A landscape with many peaks, sampled at points; each row gives a point and its height.
A climber steps from a point to whichever of its 2 nearest points has the largest rise for the distance, and stops where none of them is higher. Distance is the straight distance between rows; heights are no part of it.
J_416: [112 159 172 121  98 134 159 131 135 119 141 135 100 184 158  97  87 124
 121 128 145 130 164  91 140 119  98]  height 574
J_769: [107 109  90 143 135 150 128 129 125  96  72 135 138 140 202 165 176 103
 122 178 116 121 182 141 164 129 141]  height 163
J_905: [135  88  80 144 150 144 166 104 127  96  68 111 155  87 180 137 117 145
  82 166  81 137 130 171 187 117 136]  height 206
J_920: [112 128 142  94 117 134 147 164 137 128 119 105  98  90  73  38 170 104
 136 101 186 114 131  85  97  92 126]  height 752
J_821: [150 142  83 196 136 149 114 171 141 105  62 168 125  87 131 153 161 153
 138 108  84  83 144 135 159 109 149]  height 458
J_498: [144  64 139 144 133 174 165  82 136 118 168 166 144 134 149 129  85 128
  88 110 117 166 112 149 209 122  71]  height 88
J_664: [102 104 155 169 143 159 134 156 163 153 160 139 157 141  82 124 127  97
 148 179 203 169 110 137 195 136 101]  height 633
J_780: [105  98 155 120 126 117 189 126 147 143 133 146 165 138  52 154 146 111
 129 113 107 175 104 169 143 173 172]  height 589
J_310: [156 156 126  51 151 105 111 113 123 166 142 108 106 101  90  70 103 158
 159 104 111 195  59  97  88 106 154]  height 438
J_218: [127 158 104 133 119 171 141 114 133 133 168 160 110 143 150 160 141  77
 123 119 128 130 107 166 205 163  85]  height 448
J_696: [145 173 149  99 100  97 148  80  63 152 137  74 125 183 129 137 112 138
 153 131 202 109 169 122 104 140 162]  height 688
J_82: [124 107 149 122 130 121 161 105 145 147 114  94 154 201 144 169 126 148
 135 184 120 136 178 125 185 167 116]  height 125
J_719: [115  97 155  70 134  93 143 101 110 155 120 120 142 137 140 117 104 108
 118 147  97 183 111 158 104 166 177]  height 545
J_551: [107 176  94 124 142 156  78 141 129 124 157 146  67 123 136 132 155 141
 174  93 124 102 118  79 119  97 121]  height 153
J_973: [154 178 116 135 147 123  77 164 144 132 157 174  90 113 141 162 145 172
 180 100 115  86 119 110 134 127  86]  height 147
J_75: [ 96  95  75 174 134 130  92 137 139 127 110 115 109 125 154 161 153 173
 191 124 112 104 119  81  81 129 151]  height 515
J_829: [114  52 146 118 153 148 113 153 156 151 153 175 121  85  80 128 122  82
 129 118 133 195  56 164 156 117  86]  height 564
J_486: [104 221 172 108 163  81 141 104 115 129 146 127  96 206  79 123 104 111
 156 168 149 133 145 144  84 133 166]  height 449
J_988: [104 131 182  75 133 138 119 116 105 123 177 120  87 119 141  50 113  75
 149 124 145 122 113  85 116 100 119]  height 485
J_753: [ 64  72 124 156 129 105 134 135 124 144  98  64 151  96 114 104 148 137
 163 143 163 139 141  98  89 113 149]  height 570
J_434: [183 162  74 153 130 121 110 150  98 131 109 111 101 141 166 145 123 156
  95 114 124  45 146 109 106 131  93]  height 531
J_581: [166 126 112 113 135 144  93 103 149 155 177  74 143 160  95 154 128 187
 162 121 156 137  96  85 118 127 101]  height 377
J_845: [105 118 150  91 126 119 135 157 127 142 105  88 112 129  84  65 188 123
 151 107 176  98 175  72  58 113 155]  height 793
J_576: [142  82 107 153 114  96 166 135 127 126 100 120 169  98  98 177 154 157
 118 108 143  84 174 153 122 133 139]  height 486
J_155: [ 97 106 181  86 112 127 145 144  99 131 150 121  92 121 137  59  79 125
 136 139 154 173  98  80 120  81 143]  height 454
J_616: [149 140 129  82 154 138 141 114 135 148 159 130 114 170 131 100  80 149
  82 133  85 188  84 138 140 143 116]  height 549
J_954: [127 194 157 116 117  66 152 172  84 131  91 120 176 121  65 138 148 130
 170 111 222 141 138 181 128 137 173]  height 389
J_46: [161 148  80 151 163 126 123 111 138 109 139 165 147  81 112 184 152 120
  77  91 114  77 143 130  98 163 122]  height 244
J_984: [123 116  95 140 136 153 108 171 167 126 124 192 157  59  74 157 183 116
 134 101 137 110 112 146 146 117 148]  height 455
J_250: [108 103 169 107 112 120 170 114 115 129  97 142 158 138  94 105 124  88
 104 122  63 187 108 170 122 161 194]  height 506
J_531: [132 128 144 130 124 144 126 103 122 139 199 147 134 158 142 143 114  96
  92 124 153 142 113 141 169 163  76]  height 518
J_103: [115  93 110 147 138 110 155 116 140 114  82 101 143 166 150 165 163 114
 142 198 107 115 176 157 175 154 138]  height 145
J_713: [105 140 155 112  95 111 122 105 121 142 166 102 159 132 134 167 135 109
 177 125 128 111 158 131  96 145 145]  height 618
J_681: [109 171 154 135  86  93 116 175 109 109 105 112 168  98  61 130 166 110
 138 119 193 116 154 191  87 123 168]  height 409
J_187: [ 79 122  99 120 188 139 100 114 143 106 116 115  75 127 168 142 109 146
 144 171  82  87 118 101  80 104 131]  height 532
J_919: [105  73 113 128  96 144 121 138 121 113  76 135 130 118 188  78 149 121
 126 118  94 170  97  90 147 100 134]  height 363
J_849: [ 93 112 119 147 150 158 100 138 171 131 111 155  91 142 183 112 134 121
 145 140  57 145 118  68 124 131 119]  height 404
J_478: [119  67 129 131 120 161 109 133 123 110 140 112 165 156 150 125 131 112
 153 169 185 171 128 134 234 106 109]  height 337
J_490: [ 81 105  95 151 170 115 122 118 153 116 106  94  96  87 122 137 124 152
 169 139  96  89 125  87  38 106 159]  height 526
J_573: [ 94 102 140 166 123 111 130 147 143 138 126  85 154  70 110  78 131 118
 118 121 194 130 135  80 104  95 140]  height 611
J_428: [129 159  76 168 146 137 170 125 146 139  76 131 167  73 165 134  91 123
  73 160 117 116 120 155 178 120 131]  height 218
J_235: [134  91 185 172  79 142 150 126 134 131 142 144 146 148 112  82 144  78
 163  87 139 166 118 108 133 136 129]  height 456
J_695: [119 106  95 151 114 167 116 168 163 133 130 161 162  68 108 132 193 111
 172  76 142 168  93 161 120 121 124]  height 495
J_600: [134 180 171 147  93 124 102 107  94 137 159 130 127 160 109 124 136  69
 113 100 139 128 125 137  93 186 161]  height 436
J_823: [102  98 111 106 141 144 123 133 170 130 127 163  93 118 149 113 137 133
 110 104  40 169  81 106 127 117 115]  height 421
J_168: [ 96  81 115 156 111 146 113 122 139  99 150 155 124 105 169 160 161 109
 149 109 123 110 151  97 137 117 104]  height 357
J_193: [149 170 199 166 150  83 135 143 118 118 160 173 113 100  83 138 121 126
 133  98 161  98 152 127 121 153 132]  height 243
J_615: [122 141 138  83  98 108 143 101  99 148 113  56 115 201 116 116  95 178
 160 156 106 140 117 130  86 100 147]  height 459
J_238: [132 102 169 134  83 122 171 142 139 120 122 133 140 191  83 138 161 126
 166  92 126 128 163 158 165 114 120]  height 286
J_417: [116 185 116  91 130  96 132 116 118 112 140  98 153 105  84 147 127 130
 165 141 155 147 102 209 112 110 153]  height 510
J_999: [149 118 119 151 131 112 202 101 133 147  58 111 170 113 127  89  95 147
  52 122  93 173 123 126 150 139 170]  height 655
J_191: [117  57 125  94 165 109 109 130 136 169 113 115 159 145 169 137 101 152
 118 183  81 182 116 101 159 175 164]  height 632
J_92: [156 168 134 102 147 110  94 139  62 125 139 105  53 122 139 145 150 139
 190 133 150  32 154 110 102 102 107]  height 490
J_886: [119  76 116 137 135 163 151 151 152 120 131 126 154 118 105 154 137 129
 148 191 213 144 119 143 223  91  93]  height 483
J_162: [135  81 113  85 126 137 100 102 128 155 183 100 159 146 124 171 146 154
 144  90 133 172  94 101 102 149 106]  height 398
J_332: [134  53  86 138 105 137 158 123 118  64 103 105 130 130 149 119 144 143
 107  99 141 128 130 136 142  90  85]  height 34
J_476: [163 171 109 140 138 108 148  96 123 189 150  90 162 142 147 170 107 140
 130 112 121 116 133 144 115 161 145]  height 712
J_970: [148  66 106 140 116 113 163  84 134 148 121  83 164  91 131 116  57 193
 106 103 108 151  99 130 119 102 146]  height 579
J_893: [152 145  98 155 158 123 140 102 162 162 143 140 171 112 129 186 162 120
 100 101 100 107 159 115 146 196 151]  height 237
J_151: [120 170 130 106  79 132 116 154 131  95 102 120 131 129 110  62 128 106
 126 130 143 134 119 140 123 105 132]  height 665
J_985: [140 173 168 123 100  97 138 135  87 144 102  64  90 216 138 131 118 156
 165 133 156  94 181 115 124 148 140]  height 742
J_842: [159 135 152 172 121 110 115 137 130  95 134 176 134 109 148 124 133 102
  84 118 130  73 174 110 153 135  88]  height 287
J_657: [115 160 189 102  93 133 140 129  98 124 170 156  97 168 142  79  98  58
 129 115 168 121 136 103 153 111 123]  height 525
J_910: [ 88 104 135 114 143 119 118 121 129 129 160 115 162 124 168 160 147 103
 125 189 166 155 131 131 167 164 120]  height 772
J_462: [136 156 129 141  98 150 157 115 149 155 108 113 127 160 170  96  90 152
 145 127  45 134 144 117 113 114 129]  height 625
J_589: [135 139 140 145 119 152 107 126 149 139 146 146  92 191 193 106 116 105
 124 142 105  97 166  97 130 134  77]  height 609
J_944: [145 112 155 185 114  92 162 171 135 121  92 138 144  70  54 147 159 157
 145 100 136  87 145 166 138 113 129]  height 534
J_311: [104 107 152 121 124 100 143 106 114 143 114  55 134 138  92 125  90 175
 193 156 131 139 130 121  83  91 155]  height 481
J_227: [107 140  97 146 174 161  95 134 154 126 137 141 123 100 173 170 105 132
 130 180  84  80 124 136 128 125 128]  height 376
J_819: [188 149 131 168  98 138 148 106 120 168 126 113 111 162 184 105  78 157
 112 101 109 119 147  96 116 110 104]  height 666
J_209: [105  69 178 157 118 155 143 151 155 170 152 159 137  92  80  82 108  90
 150 115 171 212  66 154 154 109  96]  height 644
J_4: [135  96 118 128 136 105 173  95 111 153  96  98 165  93 156 108  75 153
  66 118  87 137 123 140  99 139 175]  height 616
J_16: [128  84  97 125  85 112 166 136 127  93  93  94 126 160  99 119 115 179
 132 107 128 111 129 147 147  89 110]  height 19
J_740: [134 126 121  78 130 116 108 128 109 154 145  86 106 127 116  96 119 137
 113 134 163 136 101  84 114 109 115]  height 500
J_456: [135  81 163  81 119 142 158  99 142 153 119 122 135 196 131 116  89 160
 100 143  92 183 114 132 170 119 128]  height 623
J_45: [119 171 151 132 126 147 110 111 115 114 132 149 102  69 137  70  91 123
 118 148 100  83 128  99  75  79 156]  height 683
J_647: [147  60 147  73 145 111  99 119 130 146 131 115 120 169 179 120 102 127
  98 161  99 186 129  99 136 167 121]  height 770
J_869: [176 167 130 161 174 115 100 146  88 126  96 125  90 128 173 170 141 154
  97 148 116  28 174 102  60 152 126]  height 521
J_330: [ 85  81  77 145 140 129 106 128 122  89  99  73  85 154 178 146 176 149
  98 168 175  93 156  69 130 121  83]  height 522
J_135: [157 143 155  83 123 139 105  73 127 142 153  64 147 183  94 175  93 210
 149 127 189 138  94 111 119 103 136]  height 359
J_532: [117 150  92 106 129 156 110 119 151 103 113 136 119 134  97  94 177 127
 108 100  88 131 106  87  56 140 176]  height 622
J_521: [114 139 112 147 165 107 143 115 132 130 123 101 103  78 118  89  73 148
 102 133 105 109 125 116  84  83 145]  height 663
J_613: [153 229 123 111 137 119 153 113 115 112 103 147 126 134  99 142  82 154
 115 141 109 114 116 212 118 103 161]  height 546
J_344: [163 184 146 167 141 101 164 119 110 182 100 111 138 186 148 149  54 153
  86 172 175 105 152 123 112 165 145]  height 762
J_138: [133  68 119 136 110 143 132 107 145 133 136  84 144 121 125 125  97 186
 126  99 130 139 100  86 124 104 108]  height 535
J_812: [177 147 141 176 127 171 133 134 144  98 123 207 130 131 165 149 142  91
  75 141  79  71 166 140 159 138  88]  height 312
J_459: [124  88 110  77 139 114 114  71 116 144 147  77 116 138 155 151  85 187
 162 132  71 172  89 121  66 116 134]  height 429
J_755: [136 128 114 146  84 112 144 136 111 103 141 129 157  74 106 137 132 113
 122  90 156 122 121 179 143 108 121]  height 394
J_983: [ 93 100 108 131 180 133 110 115 135 154 106  91 133 144 173 151  96 156
 133 188 102 138 132  99 129 155 141]  height 556
J_346: [ 98 142 139 130 155 155 140  96 116 118 154 150 151 106 156 134 107  50
  86 154 115 141 121 161 142 161 149]  height 402
J_424: [127 135 124 152 140  93 154 154 142 137 127 124 126  69  48 149  96 170
 160 111 167 110 118 174 153 101 120]  height 582
J_529: [115 175 167 130 149 114 114 113 125 142 149 126 148 126 100 133 144  86
 132 155 146 142 115 165 119 177 167]  height 452
J_32: [128 145 124 145 158 108 164 110 159 144 146 132 148  95  71 125  81 148
 130 117 146 145 115 151 131 108 158]  height 614
J_236: [108  61 140 152 127 147 115 119 142 103  94 141 118 165 188  88 148 113
 159 146  66 167 141  93 142 113 126]  height 371
J_245: [103  94 162 145  88 156 104 152 152 134 149 151 126 117 109  69 137  56
 170 111 142 200  80 127 143 128 121]  height 536
J_130: [167 161 155 103 124 117  90 150  56  90 126 131 103  87 116 112 162 135
 143 125 160  25 138 128  95  91 125]  height 501
J_526: [118 161 130 129 125 120 136 151 142 103 114 141 114 132  71  63 149 134
 122 101 168 123 142 148 134 131 126]  height 707
J_618: [ 93  84 163 144  83 102 149 122 102 123  96  62 131 117 134  85 103 135
 159 127 143 126 157 115  87  97 175]  height 520
J_457: [189 142 122 165  78 150 146 137 141 161 133 168 147 149 130 117 158 107
 154  61 102 144 131 117 192 146 121]  height 81
J_454: [128 151 156 122 132  96 113 104 104 141 116  91 113 116  89  64 146 125
 155 117 184  94 163  70  68 136 178]  height 758
J_412: [122 162 182 146 111  90 193 128 137 129  97 135 107 181  94 109  79 129
 151 114 152 135 142  92  89 114 184]  height 432
J_838: [153 100 120  64 157 118 104 126 109 150 147 139  89  88 149  82  80 100
  80 132 106 209  62 128 141 158 133]  height 475
J_885: [133 130 130  30 132 116 107 154 107 163 142 126  92 119 108  70  98 123
 131 126 115 192  54 137 118 127 140]  height 451
J_145: [138 145 118 175 117 120 105 181 138  98  71 164 142  54  80 132 145 171
 162 127 116  68 133 161 128 114 161]  height 492
J_653: [130 130 134 128  87 153 140 137 150 123  71 128 108 161 175  49  98 130
 113 124  69 142 119 133 123  83 132]  height 583
J_266: [137 176 164 134 131  86 127 157 153 114 117 124 118 141  70  93 163 109
  92 137 159 104 173 105  93 150 143]  height 675
J_947: [134 177 141 148 116 144 114 165 142 125 146 153  72 156 126 122 111 151
 191 121  87 104 129 130 144 112  82]  height 136
J_106: [123  49 161 145 132 126 165 119 159 121 153 131 135 111  83 104 131 133
  98 101 121 155 134 114 105 125 100]  height 572
J_966: [162 170 143 123 168  81  98 142  95 105 135 103  81 117 113 164 143 156
  94 120 139  38 158 115  78 140  91]  height 517
J_3: [148 198 144  92 138  84  93 139 129 152 162 102 124 161 108 146 165 133
 175 126 174 112 153 134 112 151 111]  height 470
J_58: [137 192 138 138 110 126 116 162 144 114 116 166 113 187 134 134 129 104
 164 128  81  99 134 146 153 143 119]  height 121
J_628: [132 193 113 119 121 121 125 112 120  97 134 157 135 114 129 141 108 118
 115 139 123  98 133 183 105 127 139]  height 568
J_483: [ 95 175 154 129 116 143 125 112 110 116 126 156 157 122 121 104 107  54
 104 160 121 171 100 185 139 165 187]  height 427
J_104: [109 104 110 106 143 159  91 115 145 119 153 119  92 171 165 146 145 143
 115 151 151 130 124  56 139 132  68]  height 565
J_550: [101 130 109 105  95 151 148 134 106  96 107 101 103 133 161  94  97 133
 143 154 141 132 113 172 158  57  93]  height 569
J_185: [105 143  99 115 134 121 109 166 139 105 119 148 139 139 120 178 209 119
 151 125 145  99 135 146 143 141  98]  height 267
J_286: [132 120 127 131 102  90 117 131 118  98 128 121 165 104 106 164 187 114
  99  98 126  82 166 137  96 152 154]  height 450
J_198: [134 154 161 140  74 143 114 108  97 101 150 154 152 172 150 119 145  41
  76 100 136 144 142 130 141 178 129]  height 478
J_595: [167 141  46 151 151 163 156 119 120 169  95 119 175  78 192 197 114 132
  81 140 109 111 135 136 180 128 127]  height 224
J_661: [122 146  84  80  89 159 119 159 126  98 113 107 108 130 140  82 117 122
 153 129 172 126 113 122 142  83  87]  height 619
J_183: [130  46 126  43 128  86  88 163 109 139 134 144  95 108 153 113 112 103
 128 155 107 196 107 173 150 169 169]  height 631
J_86: [182 153 107 192 126 169 106 139 109 128  67 180 139 105 189 157 125 143
  80 142  96  37 156 139 120 121 139]  height 349
J_146: [ 83 106 154 152 128 101 143 155 137 136  99 109 123 114 104  91  97 128
 119 152 189 129 130  85 150 111 118]  height 659
J_992: [145 198 132  92 148 102  68 125  93 134 126  87  99 123 100 136 187 129
 177 140 152  79 146 128  85 113 142]  height 482
J_734: [139  80 184 178  76 121 200 112 138 104 136 154 162 169  87 110 161 106
 156  87 154 170 169 125 164 123 116]  height 370
J_718: [128  91 118  77 153 104  71 112 101 156 159 122 124 118 127 143 136 110
 122 101 125 198  93 132  66 179 165]  height 558
J_891: [151 104 151 140  80 119 156 110 126 101 114 126 139 197 128 119 159 126
 125  84 112 124 188 132 124 137 112]  height 238
J_232: [154 123 106 126 116 161 116 132 165 149 159 165 116 168 136 155 154 123
 142 120 129 158 116 118 218 144  58]  height 369
J_694: [ 90 103 153 121 122 149 131 118 107 125 145 112 115 113 152 104  57 123
 160 173 128 143 117 107 131 100 137]  height 457
J_69: [137 190 172 147 149 112 121 117 120 141 101  99  85 126  95  88 116 132
 158 159 126  76 185  72  77 128 165]  height 736
J_789: [155 190 139 150 146  97 146 151 135 122 125 137 126 107  73 165 118 168
 142 135 115  89 122 173 140 137 102]  height 547
J_353: [142 105 137  74 124 139 122 106 114 141 190 114 134 113 108  84 104 131
 120  94 161 177  80 106 100 112 114]  height 480
J_404: [130  92 159 107 116 131 115 117 109 134 160 123 128 175 169 109 131  92
  90 134 141 177 127 100 154 159 109]  height 626
J_587: [122 182 171  98 103 110 133  91  77 126 174  81 128 165 136 137 113 106
 173 124 155 113 134 136  69 133 152]  height 654
J_437: [113 133  80 119 145 142 101 134 156 107 128 166 108 175 144 163 164 132
 105 108 109 127 128 138 141 135 105]  height 285
J_305: [137 134 141 122 122 113 187 104 142 146 137 134 145 198 119 182 111 147
 109 136 109 129 145 150 167 170 120]  height 109
J_57: [165 134 116 144  55 148 113 151 123 111 153 146 147 142 135 117 180 102
 167  38 139 158 132 134 159 113  87]  height 47
J_426: [152 176 171 103 144  98  86 183  89  97 145 139  99  95  79 148 168 128
 111 120 170  41 144 126 107 114  86]  height 511
J_797: [100 112  76 126 149 135 100 136 122 116 121 100  69 176 133 147 185 149
 120 124 175 102 133  68 109 114 102]  height 543
J_742: [ 70  85 146  94 102 124 121 155 115 107 117  89 112 120 157  89  88 141
 174 189 147 149 103 128 155  63 118]  height 503
J_523: [150 134 141 141 107 130  85 177  96  92  64 182 137 160 149 169 202 139
 163 129 103  78 157 134 181 145 113]  height 200
J_619: [100 170  97 139 129 145  65 168 105 105 122 202  90 129 171 170 181 141
 157  83 142  94 133  99 132 101 139]  height 160
J_601: [148 175 142 151 100 143 118 145 155 161 139 147 130 158 137 113 157 110
 184  99  85 120 157 109 159 177 116]  height 103
J_787: [162 226 154 145 119 165  92 105 112 102 145 180 113 102 131  87  79 113
 139 155  94  73 132 124  81  76 174]  height 649
J_331: [139 184 120 108 139 145 124 103 149 110 103 120 107 125  79  52 137 144
  70 107 100 103 123  97  71 108 138]  height 634
J_38: [149 154 132 186 113 136 143 128 145 150 152 142 101 126 199 130  88 140
 133 126 103  94 161  95 125 128  79]  height 636
J_380: [ 84  74 153 110 137 121 112 115 124 154 176 119 174  98 111 161 163  99
 145 156 168 184 105 143 118 164 136]  height 637
J_18: [137  99 124 136 163 126 170  87 149 171 175 116 157 104  85 161  87 146
 106 120 131 159 102 148 152 152 136]  height 647
J_676: [110 108 138  54 132 125 119 113 104 136 149  75 102 160 150 136 119 143
 188 148 102 132 108 133  77 101 133]  height 440
J_270: [108  49 155  78 156 111 104 156 127 135 126 135  99  95 137 123 115 104
 137 186 118 180 104 147 116 133 126]  height 702
J_392: [172 225 122 113  96 138  78 112  93 125 122 161 138 135 126 115 105 134
 131 144 119  85 138 161  92 113 179]  height 603
J_494: [101  91 127 119 134 137 153 104 160 117 130 140 172  82  64 167 158 126
 115 130  93 142 112 170 106 143 154]  height 660
J_743: [142 136  77 118 142 153 146 131 163 116 119 153 130 125 124 171 145 137
  99 117  80 118 124 175 172 110  96]  height 270
J_347: [146  60 116 146 122 138 176  99 128  67 155 145 133 141 133 125 126 120
  74  96 135 147 139 139 177 111  70]  height 57
J_133: [144 155  73 151 154 126 143 124 155 161 130 116 142  65 113 129  64 179
 109 115 109 139  90 140 156 112 137]  height 592
J_202: [115  48 128 129 164 116 160 121 158 117 147 136 151  73  95 141 138 102
 102 108 113 166  90 149 111 149 121]  height 617
J_942: [ 90  49 119  81 127 124 110 140 117 125 174 118 140  82 119 159 143 106
 156 121 158 185  80 149 101 114 118]  height 567
J_882: [111 124 182 120 134 121 159 167 140 156 139 102 101 132  69  78 125 124
 143 139 208 134 146  75 105  98 117]  height 713
J_562: [118 114 119 146 124 104 102 153 142 122 100 111 145 114 111 140 208 148
 115  94 156 103 156  90 100 167 138]  height 426
J_408: [111 162 101 138 160 165 132 123 136 126 162 177 132  76 158 167 105  83
  85 172  98  93 129 161 150 142 126]  height 386
J_629: [123  54 132 158 116 132 147 120 169 119 140 123 123 120  96 121 119 162
 144  97 125 105 144  77 119  84  78]  height 530
J_147: [ 71  86 166 103 150 134 117 151 145 138 163 149 119  95 111 113 113  75
 134 183 141 176  77 168 142 138 112]  height 642
J_94: [ 98 105 130 105  91 119 170 123 121 112  84  92 147 160 114 113 123 151
 159 118  98 155 104 152 132 112 136]  height 5
J_502: [133  55 105  83 145 140  83 100 141 152 187 117 119 115 132 160 110 173
 169 133 107 160  70  99  88 115 110]  height 418
J_219: [123 151 160 105 101 136 115 126 101 115 161 133 118 171 158  74 149  57
  99 117 172 156 136  97 121 146 108]  height 537
J_182: [119 147 102 155 171 110 147 114 150 117  90  98  93 119 125 102 116 149
  84 168  88 101 145 108  73 129 163]  height 651
J_460: [152 172 113 142 154 105 140 103 112 173 122  89 136 142 140 127  79 159
 105 144 154 130 152 101 113 140 144]  height 740
J_912: [124 184 178 128 162  90 172  94 143 121 137 150  96 165  63  94  83 107
 132 123 146 138 148 122  67 138 172]  height 444
J_343: [112 109 103 109  76 161  95 151 113 107 107 138 134 106 162 100 178  96
 166  98 115 170 112 107 118  80 117]  height 419
J_252: [130  62 151  56 105  98  88 118  80 157 133 130 102 110 128 133 126  93
 113 129 107 197 108 168  88 185 171]  height 577
J_37: [115  87 109 118 134 145 121 151 171 145 176 137 134  98  98 126 161 133
 144  89 147 160  88 154 103  97 105]  height 529
J_686: [158 164 159 148 109  91 161 119  92 157 103  95 135 203 155 148  99 149
 111 149 132  86 190 133 119 161 126]  height 805
J_599: [121 121 131 141 104 131  76 193  89  86  82 179  88 146 152 160 197 140
 178  82 123  75 154 121 122 108 108]  height 173
J_847: [116 172 104 105 171 101 142 118 143 118 107  82  97 147  71  74 125 161
  70 158 117 110 128 117  74 114 157]  height 643
J_578: [127 108  84 112  90 198  97 144 144  93 125 162 147 105 135 107 188  88
 135  59 125 156  83 160 117 103 131]  height 461
J_770: [183 180  74 160 138 136 146 123 138 149 132 124 121 100 162 130  80 168
  82 100 107  97 108 160 142 127  97]  height 571
J_292: [125  96 120  97 172 134 107 157 163 139 133 175  98 101 132  91  91 121
  96 143  69 190  75 123 148 155  96]  height 445
J_316: [169 192 119 178 155 134 107 141 115 132  78 171 149  93 124 154 114 161
  89 178 100  47 155 136 109 151 152]  height 360
J_396: [115 138 117 102 133 122 137 135 134 126 136 115 118 135 131 129  88 146
  96 136 119 150 118 139 133 120 101]  height 523
J_122: [123 128 114 128 124 161 122 113 101  60  90 156 166 164 207 169 156  83
  69 168 114  99 172 180 135 121 140]  height 178
J_302: [156  64 140 152 121 169 154  92 122 123 139 136 169 133 183 135  71 137
 125 147 117 160 118 109 225  82 107]  height 131
J_469: [158 168 105 171 137 150 129 157 145 124  80 172 111 143 185 137 134 142
 106 127  74  57 178 145 140 143 101]  height 334
J_264: [140 173 120  72 130  95 157 101 105 112 122 111 125 113  94 116  88 140
 107 137 133 136  98 204 104  59 151]  height 527
J_685: [136 158 133 134 154 122 166  66 138 164 167 126 164 110 135 171  92 131
 108 124  82 147 138 150 124 162 160]  height 684
J_515: [128  85 106 169 141 166 130 118 146  82 124 171 129 114 144 132 149 108
 125  89  84 136 127 122 158 111 122]  height 396
J_144: [122 202 150  81 157 107 134 116 134 163 141 100 111 183  94 114 119 141
 164 144 176 143 125 136 106 140 126]  height 453
J_447: [131 133  87 160 127 163 119 155 171  88 118 166 144  89 108 118 155 150
 122  97  88 104 102 128 134 108 148]  height 430
J_231: [104 112 137 135 121 125 102 128 132 146 151  85 148 114 129 127 168 117
 179 135 142 130 148  86  78 139 146]  height 586
J_682: [139 128  74 155 114 148 120 134 153 120 113 164 114 179 160 146 176 156
 147 103 122 114 141 109 177 141  71]  height 309
J_874: [181 145  89 154 120 116 134 152 122 160 102 104 125 131 161 131 117 175
  92 116 135  80 131 137 168 147  87]  height 548
J_493: [130 108 108 137 123 144 183 106 106  87  66 123 169 120 180 136 145  98
  60 163  96 114 158 201 147 120 153]  height 192
J_463: [137 133  69 153 165 153 146  84 137 158 133 136 164 108 200 216 147 127
  87 135  99 119 159 121 168 175 150]  height 230
J_320: [143 223 143  98 116 113 100  96  95 107 170 135 157 134  76 157 129  98
 146 121 148 130 107 208  86 137 173]  height 493
J_895: [ 83  70 118 118 186 138 126 132 148 122 112 118  85 131 163 141 105 154
  90 181  94 130 119  92 103 131 116]  height 540
J_607: [114 221 150 138 133 101 113 121 104 142 174 150 154  87  90 141 131  85
 153 142 198 150 123 189 114 148 183]  height 474
J_116: [117  89 171 162 146 140 155 143 168 175 167 160 147 100  67 127 118  74
 155 121 171 171 108 117 171 153 121]  height 795
J_747: [139  91  96  85 140 106  93 129 112 149 138 131 141 113 152 131 125 106
  68 124 114 207  65 128 129 199 140]  height 516
J_590: [150  39 135 128 130 179 113  92 100  97 152 130 163 139 185 113 114 117
 141 147 148 199 111 130 222  92  96]  height 207
J_906: [160 163 200 177 110 106 129 168 125 137 145 167 126 117 107 116 117 125
 100  99 157 104 175 116 170 150  97]  height 261
J_149: [129 165 101 145 109 140  81 193 100  98  77 170 160 123 148 188 203 111
 162 115 145  91 131 148 179 141 134]  height 235
J_510: [125 116  64 163 130 133 115 154 150 116  80 116 109 114 129 106 192 156
 103  85 169 129 133  71 123 133 126]  height 405
J_345: [ 78  46 115 119 139 122 108 112 110 114 123 117 164 132 197 162 133  80
 128 183 123 179 117 126 169 158 127]  height 578
J_577: [118 139 134 132 102  84 139 134 102 112 132 107 148  90  94 128 147 123
 112  81 187 108 167 145  96 134 155]  height 428
J_261: [138 185  81 161 169 121 107 148 133 123 109 143 126  82 137 166 119 152
 120 188 103  53 139 165 136 121 142]  height 368
J_435: [102 109  72 176 147 136  90 162 145 152 115 122  80  97 144 154 145 190
 180 117 155 107 119  54 114 123  99]  height 499
J_822: [154 123 170 146 120 155 205  85 140 162 156 149 151 188 109 176 100 110
 126 118 122 152 148 136 214 150 101]  height 87
J_796: [132 115 106 143 137 160 106 123 168 143 154 121 113 188 163 171 126 156
 140 148 105 107 151  72 127 159  83]  height 584
J_946: [154 132  77 135 133 149 142 132 144  97 128 170 158  81  83 186 165 128
  65 103  93  86 130 156 160 139 131]  height 254

Where does a climber stop that starts at each point below?
J_316: J_45
J_305: J_647
J_486: J_686
J_581: J_845

Write out the way that a climber takes from each point below.
J_912: J_486 > J_144 > J_3 > J_992 > J_92 > J_130 > J_426 > J_966 > J_869 > J_434 > J_874 > J_770 > J_133 > J_32 > J_18 > J_685 > J_476 > J_460 > J_344 > J_686
J_842: J_812 > J_469 > J_86 > J_316 > J_261 > J_227 > J_408 > J_346 > J_483 > J_529 > J_607 > J_320 > J_417 > J_264 > J_613 > J_628 > J_392 > J_787 > J_45
J_947: J_973 > J_551 > J_619 > J_599 > J_523 > J_149 > J_185 > J_437 > J_682 > J_232 > J_218 > J_531 > J_404 > J_647
